Each row is a point on a tangle of strands that fork, close into loops and nearly touch. The rows are in no order.
Two points are linked if the straight distance between their rows is under 84.8. Some points are linked to none.
Q_775: [ -1  27  29  -1 -22  -2 -34  -3 -23  13  -3 -13 -23  19  31 -19  55  52
  50 -46  38 -31]
Q_926: [ 16  29  10  -2  -4  -2  17  31 -51  11 -78  -7  -3  -1 -20   9   1 -54
  29 -16 -24   9]
Q_575: [-13  21 -39 -28  36   0  -5 -17  29  -1  29 -29   5  -7  -3 -27 -52   1
 -10  58  -2  -5]
Q_338: [-18  44  -3  15 -17   2  20 -39 -55 -13 -60 -35 -23  -5  10  -7  -4 -45
  46 -20 -26   5]
Q_514: [ 27  -1  41 -15   3  11  -4  -5  35  15  43 -20 -35 -11  23  25  56  26
  49   3  36 -32]
Q_111: [-16  52   9 -23  -6 -21 -15 -11 -44   7 -17 -24  11  11  -9  -2 -24   2
  46 -35 -30 -45]
Q_889: [ 24 -38 -10  17  -5  20  30  -8 -36  21 -41  12  18 -30  19  34 -16 -79
  -3  15 -39  44]
Q_440: [  8 -10 -31  24 -20  17  14  21 -10  11   4  34  33  34   4 -13   6  10
 -37  22  -9  38]
Q_688: [ 35 -45  11   1  13 -48 -32  43 -60  31 -55 -27 -13  -5 -30  21 -13 -39
  -6 -39   7  17]
Q_604: [ -4  12  19  -7  -3 -41  -8  13 -18   5 -19 -50 -29  11 -29  19  -5 -33
  14 -41 -19   2]
Q_446: [-14  43  14 -14   4  18  -3   0  20  -5  23  -7 -12   2  46 -20  56  28
  52   6  30 -33]
Q_693: [ -8  16 -26 -52  41  31 -16 -26  75  -2  39   8  -8 -24  33 -59   2  13
  -3  37  66 -30]
Q_807: [-31 -19 -44  15  48 -10  -5 -35  46 -12  60  11  -5 -26   1 -16 -15  18
 -33  66  19   3]
Q_990: [ -5 -26 -37  29 -15  26  22 -16 -27  12  -8  26  19  -5  24 -20 -33 -41
 -89  -6 -28  47]
Q_155: [-18  13  18 -15  -8 -46 -33   4 -11  -3  -6 -55 -39  12 -19  -2  -5   5
  20 -60  -1 -17]
Q_478: [ 37  -2   6 -11 -14  -7  -8  43 -36  11 -39  48  41  22 -32  18  -5  44
   7 -21  -8 -35]
Q_738: [-28  12  22 -18   2 -35 -28   2  20  -9  17 -32 -34   7 -14  10  18  23
  20 -29  -2 -30]
Q_673: [ 25 -12  23  19   3  31  15 -31  39  19  77   1  -3  -1  60   5  46  -6
  -1  50  33   6]
Q_863: [-15   0  16   1  -3 -23  -1  11  30  -4  38 -14  -5  17 -10  30  13  20
  16 -10 -18  -5]
Q_349: [ 17 -23 -28  41 -21  14  23  27 -17  -7 -12  54  43  17   8   5  27  22
 -45   5 -17   3]
Q_411: [-44   3  13 -21  13   3  -5 -31  66 -46  40   5 -15 -16  -6 -27 -11   1
 -37  29  20  -4]
Q_820: [ 27  -4  27   0 -44  10  -4  28   7   1  -9  29   6  23 -14  14  27  46
  -5 -27   8  -1]
Q_823: [ 30 -48 -15  24  -7   7  34  18 -42  13 -66  18  21 -43  -4  51  -3 -68
   1   1 -24  19]
Q_600: [-56  36  -2  20  15 -29  12 -17  -3 -30 -14 -44 -39  -9 -12   3  -9  -4
  45  -6 -11  -3]
Q_118: [ 13 -35 -26  39 -17   5  31  27 -32 -20 -39  52  53   6   1  19  15  15
 -64 -27 -22 -43]
Q_379: [-21  44  13   3 -34   7   7  18 -14 -14 -33   3  -2  25  -3 -25  10  20
  22 -23  -1  -2]
Q_677: [ -8  10  10 -24  31  23   4  -3  55 -30  41  10 -32 -48  22  -7  57  23
  24  19  52 -48]
Q_562: [-16  21  -7 -12   2   4  -3   2  41   3  29  -4  -3  24  16 -39   1  17
   0  45  17  24]
Q_533: [  4 -24  11  12  -9 -32   2  23 -20  16 -19 -14   1   1 -30  45  -3 -35
   1 -38 -24  17]
Q_236: [-34 -21 -32  26  34 -12  -3 -44  37  -3  63  -7  -1   0   4 -15 -21  -7
 -51  53   2  25]
Q_612: [-19  60 -11 -33  10  -1  14  -3   1 -18  14 -22  10   0   2 -24 -35 -12
  31  25 -29 -33]
Q_997: [ 16 -33  12  39 -13   7  -4  -4 -28  32  30  33   8  18  26  34  59  28
 -40 -41 -30   8]
Q_971: [ 26 -42  -9  25 -27 -15  14  39 -27 -21 -51  29  36   0 -34  28  -3   6
 -51 -46  -8 -43]
Q_793: [ -8 -18  10  33 -18   9   7 -11   3  17  63  29  16  21  37  29  46  25
 -24  -3 -30  20]
Q_47: [ -9  -9  -3  24   4   0   4  -1  24  11  63  12  16  25  23  13  38  12
 -10  30 -14  16]
Q_113: [-22 -15 -23  15  24 -17  -9 -48  21  20  40 -17   3  13  -2 -18 -36 -31
 -63  41   1  47]
Q_368: [  5  35  17 -17  -3 -34 -35  14 -69  22 -36  -9  12  22 -14  -4  -9  18
  41 -48 -13 -31]
Q_505: [ 38 -41  26 -12   0 -14 -50  13 -15  14   0  -9  -9  19  -9  18   6  68
  26 -40  21  -7]
Q_615: [-20  -4   3 -14  41  16  -5  -3  60 -47  46  26 -35 -48  10 -12  47  18
 -14  42  50 -33]
Q_709: [ 34 -34  12  -2  11 -36 -14  32 -57  30 -76 -29 -14 -21 -18  37  -6 -58
  25 -34  -1  16]
Q_232: [ 38  -9   8  -2   9 -12   8  28 -53  28 -83  -8  -5 -23 -13  43  12 -67
  40 -10 -13  11]
Q_847: [  5  -1  10  -2   0  25  -2 -12  53  16  54   9   3  22  32 -12  33  21
  -4  47  22  22]
Q_479: [ 24   6   3  -8 -34   1  31  41 -17 -16 -63   4  -6   6 -32   9  -7 -63
 -33 -21 -11   7]
Q_683: [-48  14   0 -21  15  -7  11 -17  47 -55  30  -1 -20 -31 -23  -9 -23   8
  -8  16   3 -15]
Q_952: [ -1 -27   8  12 -10  19   8 -16  29 -11  28  21  11  -9   2  33   7  62
  52   7  -2 -13]
Q_626: [ -3   6 -25  -9  18   0  22 -18   3  -3  22 -30  13  -8  -5  17 -51 -41
   4  52 -49  13]
Q_484: [-24  -7 -43 -18  48  -4 -28 -38  58   1  45   4  -8 -29 -10 -30 -24  22
 -40  54  45  -9]
Q_304: [ 28  -5 -29 -13   0  17  17  -1 -16  26 -20  -4  25   8 -10  -3 -62 -41
  -9  39 -30  48]
Q_921: [-34 -29  -8  21 -18  18  22 -35  20 -24  19  22  20  -8  -1   6 -37   0
 -24   2 -31  40]
Q_25: [ 40 -59  -1   4   8 -50 -42  54 -54  17 -47 -17   7  11 -31  -2 -11  -7
 -34 -48  12   2]
Q_195: [-39  37  -1 -11  -7   9   4  -9  30 -25   3 -20 -15  14   0 -40 -17   5
   9  20   7  16]
Q_779: [  2 -24 -10  17 -40  16  32   1  -4 -21 -17  33  11   5  -5  -9 -26 -43
 -72 -21 -24  38]
Q_866: [-62  55 -19   8  11 -22  10 -34  -1 -51   5 -30 -34 -36  -1 -23  -1  -7
  11   1   4 -32]
Q_227: [ 28  13  -3   2  -2 -13  10  57 -44   0 -64  40  41  18 -43  15 -14   2
  -7  -2 -10 -32]
Q_959: [ 31 -12  50  -3 -13  30  15  -9  44  12  67   1 -11 -10  35  17  58   6
  22  20  34  -9]
Q_230: [ 28 -38  24  22 -15  27   2 -19  10   9  33  15   9  -3  21  48  20  59
  47  -9   8  -5]
Q_932: [  2  26  34  -9  -6  13 -14  -6  17   7  17 -20 -35   0  29   0  61  36
  60 -12  41 -36]
Q_186: [ 36 -41  19 -19   7 -27 -66  29 -31  15  -4 -22  -6  37 -10 -15 -14  41
   6 -43   4   9]
Q_669: [  1 -17 -41  26  -3   4  -7  -6   7  33  16  19  16  30   3 -28 -11   8
 -61  23  11  63]
Q_563: [-24 -24 -12  25   9  -3  27 -22   0   9  19 -12   2   0  12  13 -15 -67
 -37  14 -34  59]
Q_406: [ 20 -36 -10  42  -8 -12  28  31 -48  16 -53  24  33 -21 -24  47 -15 -32
  -8 -11 -24   7]
Q_313: [ 30 -15  -2  12 -43 -11  22  46 -18 -18 -53  18  20  -3 -35  23  -5 -36
 -48 -33 -12 -16]
Q_194: [ 49 -29  55  -5 -24  33  -5 -18   9  19  23   7  -4 -21  17  35  20  49
  43 -17  36 -18]
Q_60: [-26  24  13  -4 -31  13   5  13  18 -24 -13  -2 -18  24 -13 -20  -5   9
   1  -7   2  28]
Q_918: [  6  15  15 -34  29  50  14 -16  55 -26  30  -1 -21 -52  43 -19  44   3
  40  16  65 -57]
Q_213: [-30  45   5   6  -2   1  18 -11 -24 -19 -36 -32 -19   7  -8 -17 -20 -26
  37   2 -18  17]
Q_430: [ 36 -19  11 -23   9 -38 -60  42 -59  18 -32 -18  -6  31 -20 -19 -10  18
  -4 -48   4  -4]
Q_986: [  2  22  -9 -42  33  50  -5 -29  60 -17  23   4 -16 -35  51 -56  35  -7
  12  25  76 -41]
Q_68: [ 12 -13 -38   2  21   3  10 -23  -4  27  24 -11  31   1  -2   2 -62 -30
 -12  47 -36  42]
Q_463: [-10 -23 -27  20  -3  -2  -6 -39  12  31  17   3   8  20  -3 -30 -30 -20
 -69  12   7  67]
Q_425: [-21 -19 -46  45   0  28   9 -26 -30  16  13  28  18  11  35 -20 -19  -8
 -70  -9 -35  51]
Q_353: [-18  64  -3 -27  -3  -5  -5   7 -19   0   2 -12  21  14   4 -16 -20   9
  43   8 -29 -41]
Q_919: [ 15   9  24 -13  -2 -19 -24  33 -38  23 -26  16  15  27 -27  16  -9  44
  30 -33 -12 -20]
Q_330: [ 34 -23 -20  -7   8  17  27 -12 -20  24 -26   1  23 -12   5  12 -33 -81
  -7  36 -40  51]
Q_454: [-31   3   2 -17  39   1 -16 -19  77 -43  49  26 -24 -40   7 -38  19  11
 -29  37  38 -20]
Q_555: [ -9  27 -32 -48  26  34 -23 -29  54  14  23  -8   7  -4  31 -59 -18  37
  13  31  50 -21]
Q_459: [ 64 -46  43 -15 -14  14 -37  -2  -8  13   7   0 -13   1   3  13  16  68
  26 -36  30 -10]
Q_306: [  5  35  23 -12 -16  14  -3  19  20  10  18   8   9  30  19  -7  27  35
  38  14   5 -14]
Q_164: [ 27 -33  20  17 -31   6  -8  13  -2  12   7  33  15  14  -5  29  39  39
 -26 -35  -4   7]
Q_17: [-14  30 -15 -25  25  -4  13   0  15 -20  27 -22   2 -18  -9   0 -38 -19
  12  37 -31 -26]
Q_679: [ 22  25  10   0  -4  -5  19  35 -59   8 -86  16  17  -4 -33  12 -26 -24
  23 -14 -15 -12]
Q_671: [ -9  10 -48 -32  44  -1 -25 -42  44  22  35 -13   1 -11 -12 -38 -49  25
 -28  53  30 -10]
Q_726: [-56   5  -6  28  15 -18  20  -9  23 -34  -4 -20 -23  -7 -27  16 -15  11
  31   7  -4  13]
Q_748: [ -7 -14  14  10 -17 -23   1  16   7   8  22  -9   5  20 -22  35   3  -5
  -2 -25 -26  13]
Q_294: [-66  35  -5 -18  21   0   5 -17  39 -62  13  -4 -42 -42  -7 -25  -3  10
   3   6  17 -35]
Q_332: [ 14 -10  19  -7 -34  12  27  14  -7 -18 -34  12  -8   4 -23  13 -20 -70
 -45 -17 -23  37]
Q_618: [-22  50  13  10 -34   0 -14   6 -34   2 -33   5  -6  25  23 -28  38  37
  43 -33  19 -14]
Q_157: [ -3  43   8  16  -3 -12   8  -7 -76   5 -76 -24 -13  -3  -1   2  -3 -35
  48 -31 -25  -6]

How many points has the smallest loop of links through each point below? Write - if it is on no loop.
Q_533 | 6
Q_195 | 11
Q_227 | -

A piece is all that can be reached along the links. How many separate loops has the piece of each point below (a circle has one, a figure eight two, a Y none), and how many tips (points with one link)?
Q_514 | loops 1, tips 2
Q_533 | loops 1, tips 0
Q_866 | loops 0, tips 5
